Points on a hilly landscape, in no order, each with its height.
A ball rolls from a point to the lowest of its 4 nearest points, and stops where none of them is lower. Distance is the straight distance between rows; heights are no part of it.
Z274: [152 123 133 151 123 121 127  73  73  96 132 129 118 141 172 114 129  96
 148 163 164 144 184]  (h 3.16)
Z510: [155 109 152 206  88 121 134  55  82 138  81 136  65 136 214  94 165 126
 154 100  93 114 187]  (h 5.38)
Z66: [128 106 130 107 114 104 120 139 103 124 164 144 155 113 105 132 117  92
 122 158 147 159 154]  (h 3.51)
Z783: [136 133 149 131 123 131 139 112 125 107 129 126 110 135 149 107 134 128
 146 118 137 122 133]  (h 3.36)
Z460: [120 116 130  92 130 130 118 153 154 138 134 123 147 116 100 146 122 126
 102 151 128 150 117]  (h 2.58)
Z451: [110 129 105  82 136 134 132 166 192 125 142 122 163 121  80 176 126 147
  87 136 112 127  78]  (h 4.51)
Z903: [146 124 140 154 126 123 129  76  92 102 129 124 111 139 172 108 115 110
 149 152 154 140 156]  (h 2.65)
Z925: [150 116 114 113 106 113 121  95  67  62 162 149 145 116 162 124 114  79
 130 155 182 159 179]  (h 3.74)
Z803: [130 133 139 184 128 132 142  94  95 144 106 113  72 139 156 119 152 151
 162  90 106  88 134]  (h 5.60)
Z369: [ 99 150 121 112 146 145 122 172 188 178  98  90 124 152 108 131 144 158
 125  93 100  87  87]  (h 5.35)
Z267: [116 134 137  93 126 134 129 176 166 150 130 108 147 139 114 134 136 150
 109 116 106 118 100]  (h 5.54)
Z373: [ 95 142 128 175 163 150 139 154 181 196  70  91  94 149 111 107 139 181
 145  37  61  94  89]  (h 5.31)
Z755: [152 135 151 155 118 121 145  87  99 101 114 122  95 141 163 100 129 126
 154 139 141 128 146]  (h 3.02)
Z778: [ 96 144 125 140 167 160 141 166 190 188  73  88 107 137 105 108 145 171
 134  71  74  86  95]  (h 4.93)
Z455: [124 122 150 105 128 131 128 157 134 134 132 129 136 130 120 120 121 137
 117 121 134 117 108]  (h 3.41)
Z293: [110 155 121 125 167 140 133 169 168 187 101 106 115 147 106 125 139 162
 139  81  90  93 103]  (h 4.97)
Z588: [142 122 156 197 115 129 134  78  86 139  71 118  54 135 204 114 175 128
 157 108  74 104 152]  (h 6.80)
Z336: [132 111 120 117 110 108 122 110  77  77 169 157 146 123 154 132 106  88
 134 151 172 163 161]  (h 2.30)
Z788: [142 121 144 196 114 127 136  82  88 139  78 120  65 136 189 112 172 136
 162 109 106 111 160]  (h 5.80)
Z439: [145 127 152 175 114 120 148  69 105 114 106 116  88 141 178 110 150 134
 155 118 126 130 149]  (h 4.67)
Z221: [112 164 102  77 121 118 119 168 157 105 188 141 190  95  54 153 113  97
  94 186 177 164 111]  (h 2.50)
Z891: [119 144 102  91 108 110 108 156 135 117 189 140 174  92  77 148 113 108
 101 184 154 169 120]  (h 2.12)
Z225: [135 114 151 119 127 125 136 135 114 130 142 139 145 128 137 128 116 111
 127 145 137 135 133]  (h 2.34)
Z375: [ 93 136 141 185 144 140 132 102 127 156  47  92  56 139 151 110 144 188
 167  60  73  92 117]  (h 2.78)
Z409: [119 120 155 187 144 134 119  93 100 140  52 109  60 143 178 114 158 161
 171  85  75  92 124]  (h 6.02)
Z86: [144 115 123 139 122 112 115  71  76  91 136 133 130 131 184 117 126  89
 146 165 170 142 184]  (h 4.03)
Z254: [100 143 106  69 145 148 128 175 198 120 133 130 172 120  64 171 113 147
  93 157 119 126  55]  (h 4.60)
Z732: [ 99 128 143 179 149 138 137 130 140 153  60  98  73 133 144 107 138 184
 160  46  68  89 108]  (h 1.68)
Z340: [179 117 129 171 111 119 133  58  76 105 105 125  92 139 198  89 129 101
 167 151 140 149 187]  (h 3.52)
Z589: [119 146 129 110 140 135 128 172 175 157 120 104 129 140 122 129 138 156
 111 100 107  89  99]  (h 6.76)
Z640: [129 121 125  89 123 130 118 157 149 138 147 133 157 116  86 153 114 125
  99 157 135 148 114]  (h 2.40)
Z356: [163 113 143 192  96 126 138  62  87 130  89 119  72 139 191  91 169 125
 165 118 107 129 174]  (h 5.11)
Z930: [117 129 119  90 122 130 126 159 174 140 127 116 152 129  99 142 130 141
  95 130 110 134 101]  (h 3.39)
Z437: [136 130 147 139 120 114 129  99  95 104 120 139 129 150 156 112 111 113
 134 156 152 130 147]  (h 2.24)
Z563: [132 125 160 140 126 121 141 105 113 114 118 132 116 142 147  99 124 122
 143 136 137 125 130]  (h 2.66)
Z672: [128 116 132 124 126 115 119 126  89 113 153 147 141 132 140 131 108  97
 123 156 155 150 151]  (h 3.03)
Z913: [142 126 101  90 125 110 123 142 103  93 179 162 170 106 108 140 105  90
 116 149 166 171 157]  (h 5.89)
Z96: [101 127 104  82 131 135 119 166 182 147 124 108 141 130  93 145 131 155
 105 135 110 124  79]  (h 4.48)
Z665: [119 137 139 164 154 134 141 121 126 153  92 110  71 139 132 129 140 158
 142  90  99  85 108]  (h 4.18)
Z886: [111 129 143 166 164 147 141 145 166 168  66 103  88 142 129 107 133 181
 149  46  72  96 106]  (h 3.75)
Z785: [134 114 111  99 118 108 112 148 101  96 177 156 158 114 125 132 116  80
 115 151 167 169 165]  (h 5.04)
Z453: [132 116 153 130 135 120 124 113 104 113 136 144 140 135 149 124 107 112
 134 151 158 144 156]  (h 1.76)
Z839: [115 128 120  82 133 142 126 173 175 133 129 122 155 109  82 164 123 143
  90 153 126 140  75]  (h 3.53)
Z249: [136 135 146 157 113 122 154  92 104 111 124 114  99 152 161 110 138 136
 153 111 129 118 131]  (h 4.04)
Z585: [ 98 147  93  80 124 135 113 177 186 122 189 149 191  92  45 165 103 125
  95 182 171 143  78]  (h 3.25)
Z341: [ 92 143 112  96 131 140 127 186 191 169 123 100 138 149 101 146 141 156
 110 112 113 109  92]  (h 5.63)
Z742: [161 124 142 161 119 118 136  63  83 101 117 122  98 144 175 103 127 114
 156 151 148 143 172]  (h 3.06)
Z289: [125 109 117  98 119 105 123 157 123 138 171 142 168 125  90 140 114 107
 109 159 154 153 135]  (h 1.09)
Z79: [163 115 132 170 108 128 136  56  88 112 109 128 103 124 184 101 140 108
 156 144 141 153 189]  (h 3.69)
Z679: [116 136 111  82 136 123 118 152 166 131 160 135 181 110  66 166 114 128
  97 171 149 131 102]  (h 2.02)
Z450: [117 145 130 141 172 144 135 161 155 175  93 111 104 140 119 119 140 164
 135  76  93  89 105]  (h 4.76)
Z246: [119 144 137 126 138 136 134 164 152 169 119 110 111 133 122 135 142 164
 138  93 117  95 108]  (h 1.56)
Z578: [175 113 116 100 114 119 123  84  57  48 189 184 170  93 142 132 106  74
 100 181 198 167 179]  (h 4.63)
Z173: [165 122 143 171 108 130 136  57  99 116 115 123  88 140 182 102 147 118
 165 136 131 130 157]  (h 3.87)
Z351: [123 117 128  84 123 130 125 166 163 137 130 123 155 129  86 145 131 132
  94 157 117 136  98]  (h 2.44)
Z926: [150 146  97  73 121 113 111 135 116  86 193 164 200  94  99 127 110  75
  90 181 174 184 152]  (h 7.25)
Z366: [127 108 144 111 123 135 132 157 117 139 136 145 150 129 120 126 112 121
 116 147 132 143 134]  (h 2.68)
Z328: [101 152 103  56 142 153 114 185 197 140 186 146 221 106  37 194  89 128
 103 167 148 134  60]  (h 4.42)
Z405: [169 121 109  77 115 116 115 129  83  75 183 171 184  89 117 129 111  70
 103 169 174 178 168]  (h 4.66)
Z154: [105 137 109  81 144 153 116 165 191 136 164 136 189 113  56 183 104 134
  97 163 148 133  83]  (h 3.73)
Z954: [115 143 132 151 169 148 128 154 159 180  82 103  92 136 119 106 137 172
 143  64  77  96 106]  (h 4.61)
Z29: [131 118 138 134 127 110 118 102  84  97 142 148 131 143 162 126 113  95
 151 155 171 144 159]  (h 2.88)
Z105: [116 128 139 150 169 140 142 145 138 161  83 109  79 141 133 117 133 167
 149  69  93  80 114]  (h 4.49)
Z807: [115 127 138 174 160 144 127 102 118 153  70 109  77 143 145 122 153 164
 157  66  84  77 123]  (h 3.49)
Z156: [ 84 114 142 183 150 141 135 137 165 170  49  94  74 159 138 120 136 184
 156  35  52  89  91]  (h 4.14)
Z320: [132 138  97  93 115  99 121 154 124 112 188 145 171 110  74 126 109  89
  95 165 159 174 130]  (h 3.50)
Z817: [123 120 136  98 121 143 125 170 150 137 132 117 146 127 104 125 120 129
 102 138 113 133 105]  (h 3.32)
Z675: [135 128 142 192 126 132 123  74  91 149  62 108  53 141 182 113 172 139
 157  91  77  93 146]  (h 7.69)
Z634: [188 108 125  82 110 123 107 106  70  66 211 191 183  93 121 132 110  59
  96 189 219 171 182]  (h 5.76)
Z910: [ 89 133 146 188 152 143 146 155 188 195  62  99  86 164 119 123 146 185
 146  19  47  86  90]  (h 5.55)
Z909: [ 82 143 104  89 139 145 125 179 212 137 121 116 160 128  87 158 126 157
  92 115 102 123  62]  (h 6.32)
Z91: [161 138  88  76 114 127 120 140  90  80 189 162 186  91 103 119 104  72
 103 175 173 186 162]  (h 5.36)
Z770: [152 111 108  99 114 121 118  97  54  62 182 167 166 100 148 121 110  74
 110 159 179 163 175]  (h 4.28)
Z213: [129 118 103 104 108 110 104 156 123 129 172 142 173 105  87 150 110  92
 121 152 158 162 139]  (h 2.75)
Z924: [130 129 141 140 141 138 131 130 136 161 112 120  94 143 132 118 136 168
 134  83 117  83 107]  (h 5.47)
Z751: [128 120 110  99 113 107 116 148 111 118 180 146 164 115  97 142 115  90
 108 153 150 163 152]  (h 3.77)
Z359: [105 151  97  69 158 150 123 186 204 127 154 144 190 113  48 177  97 156
  93 142 114 134  49]  (h 5.18)
Z30: [132 112 120 123 103 110 111 108  77  81 149 154 139 128 164 125 112  91
 132 149 174 140 180]  (h 4.36)
Z419: [127 152  97  88 123 134 112 155 166 130 177 141 187 103  53 165 109 107
  81 182 153 155 106]  (h 2.32)
Z752: [130 104 116 102 114 109 125 137  94 101 167 159 160 117 133 129 103  94
 117 156 164 157 156]  (h 4.89)
Z690: [ 82 145  92  91 144 147 126 185 206 158 124  99 142 143  99 162 136 160
 104 108 103  99  75]  (h 6.14)
Z155: [165 105 162 226  95 115 118  46  72 136  77 128  69 140 239  86 165 137
 156 101  92 113 190]  (h 5.88)
Z801: [126 136 145 174 120 126 151  92 107 116 113 122  79 142 152 117 136 144
 152 101 113 103 129]  (h 5.08)
Z743: [136 133 150 153 130 135 151 119 130 125 131 126 112 135 144 116 132 141
 149 109 125 106 120]  (h 5.22)
Z227: [166 108 145 198  97 118 144  61  79 119  99 122  77 130 211  91 149 124
 158 129 123 132 172]  (h 4.50)
Z612: [123 133 139 170 138 127 143 115 125 144 111 127  79 134 144 119 151 160
 149  90 114  82 120]  (h 4.73)
Z28: [112 132 106  72 144 138 114 172 201 128 139 118 170 114  59 172 110 134
  89 147 122 135  65]  (h 4.90)
Z681: [138 124 157 146 128 122 146  96 103 107 119 139 119 141 149 105 113 121
 148 156 140 129 152]  (h 2.49)
Z615: [118 133 144 117 124 122 138 158 141 147 129 120 125 132 132 122 139 147
 133  93 123 108 101]  (h 7.23)
Z10: [153 127 138 180 113 124 148  70  88 132 100 116  71 141 180 121 151 126
 161 115 109 113 149]  (h 5.32)
Z438: [125 131 110  97 114 113 111 156 142 128 173 134 173 104  76 153 115 103
 111 170 154 153 124]  (h 1.86)

Where does a ball stop that starts at each point below?
Z801: Z453
Z439: Z453
Z675: Z732
Z451: Z289

Call two points neighbours if one is among the 4 nearest of the other. Go from one point of each pair to the other, from neighbour to neighbour, staying as low as possible. Name the highest point that can't be avoided.
Z336, Z732: Z801
Z246, Z732: Z450
Z289, Z453: Z366
